A landscape with many valleys, sampled at points; each row gives a point and its height.
From any point a ball rolls to the lowest of the 2 points nearest to it. It stops when none of these is lower. Distance is the straight distance between rows; heights are no part of it.
Q225 height 66.2: [134 152 165  86 126 112 168 167 160 103 171 137 103 148 119 157 160 187
 154 150 139 170 187 181 134 128 165 141 125  77 152]
Q704 height 64.5: [183 107 100 100 118 124 121 160 150 208 103 128  22 122  80 156 169 145
 109 115 164  82 177 108 103 111 166  83 114 123  79]
Q737 height 32.0: [ 78 127 156 106 147 138 105  98 133  98 144  65 118 137  76 104 111 148
 131 123 151 188 107 138 175 121  79 199 126 156  92]
Q491 height 44.4: [150 126 110 113 121 128  58 177  76 135 105 171 147 120 145  84 102  66
  89 143  71 120 113  71 121 151 158  99 167 127 154]
Q808 height 35.7: [ 80 199 106 117 134  91 149 105 168  89 106 116 108 133 171  83 131 122
 125  98 154 125 151 159 104 120 132  96 113  95 119]
Q519 height 41.3: [199 141  82 146 151 152 112 146  46 135 138 176 178 136 149 121 135 102
 112 136 101 147  99 104 125 145 176 130 135  97 150]
Q620 height 61.1: [111 150 169  81 140 161 116 121 164 111 181 174  91 186  52 157 115 200
 175 162  96 171 127 153 173 126 146 132 101  96 149]
Q951 height 50.4: [101 154 121 125 133 127 122 151 132 106 163 160 183 137 138 102  92 121
 142 158 156 150  87 142 139 161 149  97 129 123 196]
Q424 height 59.3: [ 99 149 138 170 102 158  93 115 127 128 130 152 170 106 161  92 117 109
 113 157  89  90 135 114 140 156 113 101 169 143 185]
Q803 height 45.8: [ 86 165 119 140 130 142 173 137 166  92 137 109 142 129 177 112 132 159
 132 154 136 163 120 172 123 149 146 129 122 102 152]
Q110 height 13.8: [152 125 188 133 100 130 152  86 139 141  94 106  92 122 165 121 113 198
 127  97 146 115 126 136 136 129  84 142 129 122  92]
Q509 height 43.9: [135 175 142 136 142 167 141 110 145 167 130 152  82 148  73 145 139 130
 164 124 101 159 180  84 171  92 130 103  84  94 122]
Q157 height 56.0: [139 150 110 157 123 146 102 145  99 109 153 164 170 107 142 161 154  91
 125 175 101 102 129 150 141 129 151 122 168  98 152]
Q44 height 19.4: [124 143 108 166 117 199 142 114 145 169 103 121 192 100 163 144 159 156
 160 128 130 109  75 137 112 165  95 211 148 154 121]
Q369 height 55.8: [104  77  68 122 149 117 168 134 172  84 109  98 141 130 123  58  57 139
 147 128 172 180  99 156 146 164 161 188 122 133 128]
Q26 height 34.2: [146 122 162 124 119 145 154  96 145 171 122 149 105 122 104 201 135 189
 182 152 138 107 155 115 131 139 109 107  86 174 159]
Q606 height 57.7: [103 133 191  83 120 191 124 129 141 110 177 135 115 125 137 163 106 171
 153 198 120 163 123 165 152 153 152  88 151 112 169]
Q896 height 36.9: [187 161 116 126 134 141 126 179  69 143 138 156 172 158 169 121 113  91
 113 111 119 152  86  94 104 140 155  99 136 104 177]
Q585 height 49.7: [110 166 113  99 143 116 119 160 115 164 136 186 157 143 129  96 118  61
  85 112 118 113 110  59 104 145 119  84 150 146 186]
Q553 height 26.2: [ 98 104 125 131 123  97 138 138 105 154 106 109  87 102  99 147 147  74
 109 116 101 109 129  84 105  87  88 103 132 168 124]
Q195 height 25.6: [137  89 150 143 148 103 136 153 140  78 126  90 149 149 160  76  95 172
 151 120 129 146 176 175 111 171 104 164 113 134 107]
Q511 height 32.9: [118 164 146 117 145 179 149 117 122 176 141 101  95 128 146 129  95 136
 132 126  83 186 114  75 117 132 104  96 119 131 149]
Q842 height 57.6: [105  40 118 102 122  85 137 148 145  69 112 108 146 126 109  48  78 145
 121 110 180 152 112 170 148 150 133 186 138 116 126]
Q873 height 19.3: [141 100 139 131 136 125 116 144  94  94 147 111 158 117 129 164 132 127
 127 127 153 152 114 164 155 116 108 211 155 146 124]
Q520 height 12.7: [118  86 199 122 100 127 116 104 118 115  94  80 100 119 127 111  51 175
 136 126 156 146 104 146 149 155  85 164 116 166  50]
Q417 height 61.9: [145 127  99 148 131 127  69 191 118 199 162  96 114 119  90 159 137 116
  90 160 119  87 202  90 107 115 140 113 124 138  77]
Q402 height 46.9: [187 125 160 129 112 146 115 193 108 137 149 164  82 134 138 136 145 102
 102 144  32 164 107  84  83 138 138  89 173 150 145]
Q775 height 51.4: [139 110 144 120 120  37 100 176 122 151 119 145 144 134 105 149 123  99
 123 122 127  95 158  64 124  97 114  96 117 145 136]
Q23 height 41.5: [135 165 142 121 123 117 111 146 163 160 122 173  67 155  32 152 119 133
 153 102 106 155 147  66 178  93 149 141  62 107 149]
Q172 height 51.9: [ 79 146  54 117 164 119 132 137 160  85 150 128 164 150 146  42 126  90
 119  92 132 155 124 174 138 165 151 109 128 115 156]
Q385 height 44.5: [152 124 130 107 143 128 148 177  84 143 146 121  85 131 138 142 144 101
  99 134  44 166  93  98  67 130 106 112 145 160 155]
Q118 height 57.3: [115 111 116 145 110  69  55 156 161 153 146 115 130 118  99 165 148 141
 110 175 140  69 194 148 151  86 134 121 122 141 106]
Q494 height 56.2: [112 156 189  96 105 148 102 119 149 109 142 143 122 109 155 141  83 118
 131 184 110 144 113 129 154 126 134  73 163 136 173]
Q41 height 36.5: [169 104  59 141 150 102 115 133  82 130 100 120 143 136 143  99 139  87
 125  57 124 128  79 116  87 144 121 103 108 124 144]
Q734 height 54.4: [ 95 143 172  72 132 174 131 145 129 157 161 126 169 110 172 130  72 147
 124 154 131 137  71  85 145 155  77 149 187 164 148]
Q207 height 34.7: [108 124 199 104 144 125  96 142 111  95 186 100 146 152  97 136  80 178
 160 162  79 181 112 131 161 128 103 110 103 149 124]
Q928 height 37.5: [156 132 152 121 132 106 110 133 124 115 178 114 129 177 100 166 175 154
 132 174 103 124 180 184 121 102 126 144 133 100 109]
Q815 height 25.1: [150  80 163 166 112 153 147 121 132 171 122 132  56 127  81 161 193 123
 150 120 107 127 127  82 108 122  79 148 119 197 156]
Q759 height 29.9: [127 133  83 107 136 180 140 165  83 148 141 115 161 119 167 138  79 123
 129 134 150 166  40 102 120 140 120 165 134 132 156]
Q119 height 31.7: [120 123 126 153 104 131 149 132 158 174 104 153 134 100 127 176 142 144
 165 146 145  91 139 106 110 127 123  98 103 176 189]
Q507 height 27.0: [149 125 194 114 110 105 139 112 172 121 148 144 112 151 108 148 135 213
 190 148 113 131 198 150 144 165 129 141 101 166 119]
Q586 height 21.6: [158  85 143 177 103 117 106  77 107 119  75 140 130 106 132 139 183 128
 119  92 127  75 117 148 110 120 111 129 145 131 102]
Q598 height 17.0: [155 108 203 141  94 126 156  99 153 141  98 132 100 126 157 132 115 224
 147 123 177  92 117 147 143 165 118 127 116 127 132]
Q748 height 52.7: [112 161 129 105 135 164 134 137 155 152 138 132 186 111 148 118 106 125
  87 139 130 118  93 147 107 152  46 206 188 171 124]
Q821 height 16.7: [147 114  96 188 121 195 133  69 117 144 108 140 180 105 161 133 172 137
 176  96 109 102 109 126 114 183 124 190 114 137 110]
Q938 height 15.0: [129  78 201 121 127  81 121 123 110 121 111 112 123 128 130  87  56 156
 111  87 153 126 123 109 164 146  74 173 139 151  79]
Q144 height 54.7: [115 155 155  96 120 151 100 134 126 123 137 150 145 123 199 126  86 109
 115 149 128 141  86  97 149 159 120  92 190 128 207]
Q617 height 56.5: [ 85 127 145 104 151 153  93 116 108 102 164 124 188 123 168  98  64 144
 114 168  92 127  95 143 126 172 100 109 165 152 155]
Q978 height 56.7: [148  19 147 120 105 115 142 149 125  93 114 121 147 140  99  65  95 169
 135 129 177 142 107 195 132 164 146 164 146 103 107]
Q872 height 19.8: [177 103 111 147 136 135 135  79 103 116  89 131 103 148 168 116 151  99
 124 101 152  87 151 141 109 130 166  87  99  74  62]
Q364 height 39.9: [ 84 154 146 149 135 175 161 102 155 115 177 113 140 124 132 159 135 144
 148 161 143 196  93 106 202 118 133 191 147 142 130]
Q435 height 39.1: [159 142 163 102  95 111 111 114 167 160 111 188  49 149  43 162 119 162
 165  96  98 110 151  82 194 100 138 137  92 121 132]
Q91 height 50.0: [101  90 141  77 118 119 126 124 137  82 113  76 120 112 111 108 122 142
  87 114 165 109 124 208 104 119  91 184 174 158  86]
Q473 height 67.2: [176 134 122  95 132 120 116 144 127 163 135 124  94 155  97 176 145 123
 143 141 128 104 178 102 113  92 133  97  92 122 112]
Q79 height 60.7: [198 131 105 102 118 113 116 216 140 194 124 127  35 126 106 143 176 124
 104 125 162  96 170 105  73 111 181  98 115 143 113]
Q284 height 51.7: [119  76 148  79  99 130 160 149 171 100  89 112 118 121 126  68  80 128
 113 138 183 143 123 189 102 115  97 192 150 162  86]
Q515 height 42.6: [115 181  97 156 156 109 137 133 116 117 125 137 145 138 150  90 120  83
 135 143 144 118 131 117 112 115 183  83  92 103 130]
Q347 height 28.3: [143  76 133 191 104 124 172 100 134 133  78 145  88 102 142  97 175  89
  97  87 123 100 115  84 108 126 155 103 121 126 114]
Q723 height 10.3: [151 110 109 157 119 122 158 124 128 124 102 193 130 136 114 137 123  82
 178 107 201 106 165  86 155 143 178  92  92 106 140]
Q148 height 45.9: [113  95 117 110 118 108 148 115 137  71 135 114 110 133 108 156 179 147
 140 152 166 132 144 197 109  98 167 142 131  90 128]
Q995 height 30.8: [ 89 150 149 122 151 159 108  85 129 110 141  77  96 150  98 123 114 164
 151 120 102 173  95 133 139  95  95 145 102 120 101]
Q777 height 21.5: [165  94 205 132  93 100 137  99 147 125 107 160 100 128 112 138 134 200
 155 140 150  85 171 153 147 155 131 111 118 141 121]
Q877 height 31.1: [127 169 194 111 111 106 133 113 180 118 148 128 114 159 114 138 111 202
 161 118  82 162 150 128 165 141 105 162 102 141 130]
Q318 height 41.1: [118 179  89 145 115 168 133 132 144 149 108 154 155 116 136 135 136 113
 146 139 121 111 120 156  91 148 141  65 106 138 166]
Q763 height 4.1: [160 122  95 134 117 146 155 100 117 123 115 170 129 136 126 175 162  78
 160 118 191  91 163 106 148 119 158 115 108 110 119]
Q535 height 24.9: [ 95 149  74  96 141  97 140 133 116  95 130 146 162 135 164 112 119  95
 102  90 176 127  83 142 135 122 107 131 134 111 176]
Q126 height 49.1: [ 75 114  89 112 146 171 170 144 184 110 132 101 188 108 148  71 118 119
 103 148 137 159 111 165 114 145 112 191 171 132 128]
Q244 height 69.9: [176 165 141 120 126 111 140 127 133 160 120 161  92 129 139 163 131 140
 150 121 163 127 162 108 115 118 151  88  96 113 144]
Q654 height 32.6: [126 118 166 138 147 115 128 152 124  87 186 114 148 154 124 130 123 151
 138 172 111 155 178 174 142 128 126 152 143 117 133]
Q328 height 21.3: [ 98 126 133 169 123  86 108 120 115 126  87 145 132 111 114 136 104 109
 132 136 143 100 159 124 136 126 131  89  89 140 140]
Q497 height 34.1: [115 205 156 102 139 146 160 128 150 148 152 100 109 127 160 123  95 172
 109 114 110 188 110  97 140 108  87 131 135 108 146]
Q476 height 19.7: [126  96  95 142 113  87 137  81 139  96  98 129 146 130 162  97 137 106
  67  64 172  79  66 150 140 125 122 117 155  97 102]
Q66 height 58.9: [139 164 163 154  71  72 129 133 148 138  92 176  82 131 101 102 103 123
 124 114 160  77 191 122 152 138 199 107 104  87  89]
Q914 height 42.9: [127 118 115  86 183 135 137 164  62 137 154 111  96 140 140 101 105 101
  77 122  62 172  92  73  99 130  90 139 165 151 124]
Q744 height 17.8: [114  90 164 138 135  54 134 104  85 112 106 136 128 135 133  94  91 129
 105  94 138 109 132  94 161 134  98 130 122 126  99]
Q909 height 16.9: [120 110 135 190  84 103 142  96 121 128  86 177 123 131 129 115 116 100
 138 104 169 107 126 113 153 132 169  78 103  99 121]
Q146 height 63.1: [147 146 149  46 131 154 153 121 160  95 175 152  93 182  77 153 163 203
 166 154 119 175 158 171 166 126 152 152 107  98 126]
Q623 height 33.3: [ 83 184 183  91 125 119 156 107 170 136 159  97 117 137 155 125  89 195
 141 120 102 158 136 109 145 149  64 138 122 161 146]
Q816 height 50.8: [ 91 132 128  82 144 148 139 174 147 107 163 115 178 124 139  94 118 124
  82 148 141 141 119 190 112 143  78 196 196 131 148]
Q137 height 29.0: [106 114 165 132 146 113 135 161 150  90 148  78 147 123 137  95 109 177
 132 148 118 172 155 165 118 137  96 185 138 156 129]
Q720 height 58.5: [146 152 103 147 126 162 118 127  82 133 128 179 190 105 145 170 177 123
 122 146  84 112 108 153 128 145 130 178 142  94 121]
Q976 height 27.2: [142 144  90 175 116 110 109 140 127 149  97 130 161 122 135 137 167  92
 114 122  99  81 144 131  81 107 129 109 124 108 129]
Q401 height 53.6: [ 91 147 163  85 134 178 124 122 112 176 152 116 161 102 157 132 104 129
  90 130 108 126  89  99 124 152  44 183 188 182 127]
Q891 height 23.3: [146 109 157 155 121 184 139 114 106 181 153 141  97 134 103 181 188 136
 151 133  88 149 110  76 119 129  97 153 133 170 150]
Q55 height 54.1: [104 140  55 122 171 144 149 132 141  90 144 110 163 139 137  49  76 120
 129 124 157 185 100 142 136 169 167 154 119 116 133]
Q546 height 33.4: [106 138  75 143 142 142 168 127 125 139 125 125 128 131 175  88 153  87
 115  72 115 140  97  68  98 143 116 116 127 140 172]
Q183 height 41.2: [138 122 114 126 137  97  71 185  58 154 133 149 180 123 120 119 104  94
  92 168  57 103 123  94  96 126 136  87 151 130 135]
Q994 height 45.7: [138 184 109 115 150 159 145  72 193 149 111 157  62 127  87 162 166 116
 150 122 126 126 180 103 155  87 159 113  82  86  84]
Q508 height 40.9: [ 89 111 129 109 127 172 153 115 133 106 164 108 118 122 108 174 133 152
 177 154 173 185 105 134 178 127 142 200 115 130 108]
Q673 height 32.7: [ 99 175 131 125 141  91 132  89 142  91 129  82 107 133 151 113 139 133
 100 119 101 121 165 168 118  96  94 122 129 115  98]
Q750 height 27.1: [139  90 147 141 120 130 135 136 167 199 107 121  80  89  46 174 178 150
 130 117 114 104 155  93 140 100 113 123 124 187 156]
Q198 height 26.1: [ 81 123 119 132 153  93 124 132  92 143 139 123 157 120 111 145 135  82
 109 136  88 130 149 102 123  98  89 127 143 165 147]
Q127 height 29.1: [141 104 165 148  92 114 137 119 149 173 100 160 124  90  89 198 179 144
 132 124 141  92 148  97 137  80 109 110 127 176 183]
Q762 height 45.6: [147 125 147 105 152 165 122 133  78 104 187 133 125 147  98 183 104 128
 172 170 123 162 125 122 164 129 140 131 101 128 126]
Q36 height 29.7: [118 123 144 128 149 118 117  93 108 124 132 102  97 126 100 155 131 126
 146 100  97 160 114 102 138  77  92 137  96 124 118]
Q523 height 66.7: [152 114  82 120 134 133 130 156 152 227  73 125  54  77  97 172 178 151
  92 115 156  57 164 131  91 101 161  81 134 137 111]
Q15 height 16.6: [124  97 111 155 135 149 136 138 123  88 121 117 169 124 147 137 121 152
 146 143 161 158 108 177 137 139 133 197 131 136 131]
Q346 height 24.5: [165 128  77 161 129 153 125  96 124 136  90 139 129 134 160 107 168  64
 144  82 156 107 121 134  90 122 178  83  87  91 102]
Q76 height 13.3: [182  97 122 181 146  98 106  88  97  88 101 113 120 156 155  95 105 144
 128 106 156  96 144 176 111 148 164 110 116  80  76]
Q922 height 33.1: [ 79 138 195  97 143 149  99 129 141 115 176  88 148 145  73 113  91 177
 133 156 119 197 101 132 177 134  85 172 132 181 111]
Q726 height 11.5: [146  72 107 145 125 180 150  66 123  89 121 148 142 114 164 164 165 120
 147 112 164  91 109 162 154 141 159 160 127 116  95]
Q533 height 41.6: [183 111  97 145 121  55 107 142 107 143 104 134 138 174 135  87 115 100
 131  65 156 109 126 115 108 137 134  83 113 101 146]
Q869 height 39.0: [ 93 162 138 156 141 201 154  69 134  99 159 115 133 110 133 153 152 115
 144 146 103 167 119 131 169 101 154 141 130 118 110]
Q835 height 21.1: [123 106 182 144 109  47 134 113 128 108 116 148 140 133 122 121 117 136
 118  97 163 101 126 101 170 129 107 134 139 125 152]
Q155 height 11.1: [140 140 177 116 100 143 155  91 156 102 109 100  63 121 146 130 103 172
 137 103 159 144 119 161 152 123 140 155 120  92  74]
Q140 height 32.8: [167 150 142  82 130 157 131 179  67 133 152 125 162 137 181 149  77 127
 109 131 122 165  81 101 111 132 134 117 153 114 150]
Q919 height 47.4: [139 171  96 111 132 126 146  57 183 146 113 143  64 134 107 163 197 134
 116 140 139 104 181 160 139  75 177 104 103  91  86]
Q143 height 14.4: [116 101 160  95 111 140 123 127 130 135  89  59 119 116 116 113  54 145
 138 155 186 155  96 153 112 133  86 184 122 206  51]
Q635 height 43.8: [126 127 135 142 134 151 153 134  96 111 169 144 142 141 148 184 113 127
 152 140 136 151 118 108 156 128 137 132 102 126 161]
Q548 height 28.1: [110 131 104 101 132  95 121 127 121 147 124 113  70 139  76 140 147  93
 124 112  93 150 129  74 126  58 119 101  94 121 135]
Q668 height 21.7: [127 135 142 169 118 201 140  95  96 171 124 106 143 105 142 177 177 149
 162 127 110 135  85  94 106 142  85 181 142 174 123]
Q903 height 24.3: [ 90  81 112 168 108  93 117 131 137 148  70 115  90  97  97 110 118  94
 110 112 141  92 139  96 119  94 121  76 113 133 111]
Q336 height 48.2: [ 97  60 143  86 107 104 134 140 137  69 120  93 126 117 116 110 159 169
 130 126 155 121 125 208 102 108 125 153 166 113 117]
Q163 height 57.8: [ 99 134 111 137 126 169 100 112 107 125 129 137 201 111 171  84  89 139
 121 136  85 125  84 122 136 187 100 133 175 123 170]
Q446 height 41.8: [122 108  79  90 188 140 149 142  44 125 135  86 127 116 150 119 103  91
 103 103  87 153  77  91  95 122 113 169 133 161 131]
Q311 height 36.2: [152 125 166  83 116 128 115 105 166 168 129 165  90 125  64 178 133 188
 170 133 114 112 161 106 159 125 124  94  94 165 137]
Q281 height 64.4: [181 120 101  97 140 135  81 197 127 212 162 128 111 137  75 189 154 125
 118 157 118  84 186  85 124 111 143  92 121 123  96]
Q455 height 17.1: [157 103  97 182 120 132 126  68 142 108  91 126 156 117 160 106 157 101
 114  47 149 107  71 148 144 137 137 107 133  89 119]
Q681 height 13.9: [136  72  97 141 134 154 164 119 141  80 124 113 147 104 147 153 135 130
 128 118 189 136 101 174 144 121 164 179 128 110  86]
Q787 height 38.9: [106 190  65 143 138 108 136 114 154 119 103 114 135 136 162  71 135  79
 135  88 156 112 127 145  90 108 143  66 103 123 134]
Q115 height 14.0: [142  86  81 179 120 174 133  73 121 112  90 152 179 112 166 147 163  96
 153  81 133  87  90 138 137 158 151 147 105 126 106]
Q632 height 54.5: [193 158 113 122 131 144 118 232 148 216 139 131  82 128 122 130 175 116
  83 150 102 107 160 103  57 132 161  99 157 145 126]
Q913 height 50.2: [133 182 117 130 123 105 143  97 205 137  86 150  91 116 126 126 164 142
 118 140 171  87 189 172 129  92 185  80 113 107 101]
Q63 height 28.5: [ 82 129 146  69 120  48 100 102 153 139 119 108  85 119  88 129 120 142
  88 125 111  85 150 118 135  73  91  98 120 137 111]
Q422 height 47.2: [166  99 126 140 104  61 118 178 106 153 107 152 110 143 122 113 121  98
 124 101 166 103 140  79 117 119 148  74 118 130 147]
Q819 height 42.4: [140 126  98 110 130 110 126 140 104  89 163 104 120 152 137 183 165 127
 127 177 132 126 147 200  89 104 155 151 130  87  95]
Q867 height 47.6: [ 52 126 107 102 136 142 185 129 200  93 115 100 138 126 162  71 128 144
 127 110 155 148 127 183 113 158 118 148 136 119 145]
Q776 height 36.8: [ 92 149 103 155 143 165 121 102  91 144 127 135 146  93 131 121 130  58
  96 159  64 140 127  82 132 109 152 113 150 117 120]
Q832 height 39.2: [153 107  84 155 165 120 136 123  69 104 101 102 128 123 151 113 137  84
 129 109 105 129 106 118  80 115 156 126  85 123 111]
Q624 height 37.0: [147 161  82 156 110 176 101 179 126 185 103 169 151 110 107 108 134  78
 122 132 104 102 106 111  76 161 159  61 131 129 161]
Q493 height 24.2: [116 119  21 109 131 119 115 126 139  82 162 126 196 106 112  84 148 112
 132 109 117 166  67 197 142 181 143 163 137 119 145]
Q579 height 29.6: [176 166  42 164 134 174 111 109 126 121 117 145 180 133 153 115 184  83
 160  90 120 125 101 155  99 146 170 123 103  82 108]
Q545 height 24.4: [106 137 169 149 150 126  98 100  79 134 157 101 181 121 104 147 129 124
 124 146  83 136 125 116 133 118  87 141 155 178 147]
Q365 height 47.3: [199 128  85 159 144 106  84 150  76 138 158 170 192 160 120 131 131  99
 128 168  93 106 152 131 120 136 160 132 113 104 126]
Q571 height 30.5: [ 59 127 127  88 133  59 115  89 142 107 110  85  97 138 123 121 136 131
  90 131 122  81 167 156 118  95  90 124 145 132 102]
Q987 height 59.2: [103 153 174  99 113 150 149 129 155 133 192 171 112 141  90 171 115 162
 152 195 108 170 146 128 163 131 153 102 117 127 157]
Q352 height 70.0: [141 133 160  93 101 100 158 175 176  96 139 144 128 146 150 131 135 225
 164 119 160 144 157 185 123 142 167 117 121 109 169]
Q999 height 20.6: [113 119  71 152 132 124 122 141 123  82 140 132 195 134 118 104 157 121
 136 143 125 140  91 183 140 162 129 177 133 108 156]
Q701 height 17.5: [166 101 116 171 117 133 112  85 119  98 102 135 144 132 133 144 193 132
 136 126 122  57 142 181  94 131 130 139 137 106  80]
Q569 height 22.3: [ 97 131 102 103 153  85 129  94 122 100 110 123 140 127 174 115 136  95
  89  81 167  94 108 130 122 120 102 129 157 106 117]
Q971 height 8.4: [111 154 141 120 120 129 171 126 179  82 105  76  85 132 156  97  92 177
 140  95 141 168 143 173 144 123 125 163 112  95  84]
Q131 height 35.9: [ 66 166 125 133 154 167 147  92  93 132 124 124 149 102 173  99 135  70
  68 117  59 138 115  69 126 128 123 128 165 122 137]
Q678 height 31.0: [143 124 105 176 118 131 175 133 131 144  84 121  81 118 163 116 166  85
 133  68 134 137 125  88  86 125 133 123 121 147 146]
Q590 height 46.8: [126 191  97 181 143 141 133 125 118 106 148 163 180 136 140  73 106  94
 147 145 156 150 106 136 145 152 176 103 113 100 168]
Q201 height 54.6: [144 105 150 154 127  62  82 145 139 160 150 114 124 142  75 162 141 124
 126 158 128  92 183  94 150  66 102 125 122 150 124]
Q337 height 24.8: [128  88 195 133  99  64 139 132 129  91 142 154 136 135 122 173 120 139
 158 122 177 113 135 143 190 104 123 134 124 136 156]
Q988 height 32.4: [138 150  78 182 129 121 100 200 119 187 118 147 156 106 100 104 142  87
 111 126 100  99 144 106  81 139 138 102 133 116 150]
Q997 height 55.3: [ 96 132 172 100 134 176 111 145 142 126 157 104 176 108 167 102  55 162
 133 187 111 148  92 119 152 165 105 165 183 152 129]
Q294 height 43.3: [100 170 117 152 117 157 163  97 152 128 122 120 135 118 166 136 144 137
 161 138 131 127 139 159 114 142 143  82  90 133 141]
Q416 height 52.4: [163 131 114 131 115 135  91 158  94 127 162 172 181 159 120 165 137 115
 121 198  93  99 149 145 132 147 147 116 151 112 119]
Q674 height 49.6: [ 84 134  82 110 137 115 130 119 177  94 129 104 143 148 143  48 109 137
 132  84 159 136 120 199 112 187 112 107 129 121 139]
Q262 height 37.8: [120 160 104 159 166 180 128  90 109 133 136 133 130 115 115 159 159  72
 120 142  71 165 144 105 140  88 166 122 125 108 108]
Q113 height 22.6: [133  94 156 123 126  73 153 165 116  61 146 123 156 136 136 154 122 143
 130 126 185 143 135 152 193 109 116 192 139 132 167]
Q277 height 59.7: [116  98  94 147 123  86  47 169 140 195 155  79  99  99  94 143 111 148
  99 165 151  92 191 111 125 101 140 124  99 128  85]
Q436 height 22.2: [126 114 186 134 143  93  86 119  87 111 151 105 160 139  90 172 147 136
 123 127 135 125 133 137 147 104  83 176 143 186 117]
Q516 height 40.7: [122 122  86 102 151 133 130 123  61 114 116  79 115 111 156 137 144  89
 106  93  99 151  88 113  84  98 134 134 120 131 102]
Q410 height 20.2: [158 102 129 165 123  84 116 117 145  90 115 109 140 161 162  76 103 163
 125  98 141 123 135 187 118 171 112 120 121  97 113]
Q274 height 22.4: [160 140 100 158 127 114  98  97 105 135 119 103 132 131 127 160 182 121
 123 145  86  85 149 169  79 105 116 135 126 108  90]
Q686 height 47.1: [128 129 102  90 146 116  80 165  91 144 123 195 163 128 122  62 110  32
  86 122  92 117 115  65 113 179 139  95 183 134 191]
Q592 height 8.7: [158  97 124 111 111 170 163  51 114 102 121 156  90 134 133 168 174 112
 139 118 153  91 138 120 166 125 144 113 117 112  77]
Q513 height 53.7: [167  56 146 107  87 134 138 147 152 103  75 125 133 140  91  42  69 136
 112 156 182 141  93 193 100 139 110 178 152 129  77]
Q28 height 52.9: [112 151 132 121 130 146 106 138 111  91 151 164 171 128 186  90  75 100
 108 152 149 159  98 124 152 169 161  99 175 116 197]
Q49 height 27.3: [120 140  89 126 144 131 148 150 123 122 128 121 173 135 179 132  95 123
 132  78 179 140  87 116 138 140 113 151 131 128 173]
Q190 height 25.0: [165  69 136 191  97 126 129 119 105 150  68 124  90 120 122 125 182 103
 107 103  99  68 131 105  81 117 112 124 146 141 110]
Q272 height 38.6: [126 112 132 126 145 124  74 185  92 161 150 115 139 120  91 131  94  89
 110 173  68 129 137  77 122  95 139  84 136 143 125]
Q430 height 72.9: [148 162 159 117 100  75 150 150 152 118 127 151 119 151 162 142 116 167
 162 114 163 139 147 129 137 138 144 101  96 115 166]
Q181 height 26.3: [ 72 119 119 128 104  55 107 122 133 155  92 109  78  98  89 120 113 114
  89 121 146  71 161  89 144  82 122  93 124 123  97]
Q706 height 49.8: [192 145 143 129 126 176 115 182 148 173 143 141  65 120 103 145 156 104
  98 158  54 132 148  84  79 124 141  68 155 144 130]
Q689 height 36.4: [108 131 168 104 160 103  88 138 100 120 175 117 135 142  95 139  78 134
 124 178  56 145 124 112 141  99 118  71 107 141 127]
Q530 height 53.8: [124 197 118 142 112 107 137 130 176 157  97 152  74 107 103 122 134 126
 156 118 165  87 205 135 135 116 191 114  92 109  95]
Q591 height 34.9: [ 81 165 113 137 142 140 164  98 119 131 121 110 120 108 169 110 128  87
  84 100 105 141 140  66  91 108 106 107 132 142 153]
Q593 height 31.8: [107 162 144 143 154 196 141  82 127 159 135  69  89 135 127 122 115 167
 153 131  95 185  96 103 118 119  81 128 112 123  96]
Q728 height 42.1: [126 123 160 111 111 136 161 123 128 120 150 125 115 132 135 190 117 153
 177 126 183 164 109 122 178 121 118 178 104 118 134]

Where does a ball stop that starts at each point below?
Q523 | Q41
Q430 | Q41
Q530 | Q726
Q157 | Q726
Q623 | Q971
Q26 | Q726
Q704 | Q41
Q842 | Q701
Q720 | Q726
Q513 | Q76
Q997 | Q701

Call two points neighbours if one is among the 2 nearest of the other. Go from one point of each pair to the other, from neighbour to neighbour, staying as low as possible. Name the highest point that can't be avoided.
Q971, Q726 | Q497
Q41, Q726 | Q430
Q520, Q76 | Q579
Q520, Q763 | Q337
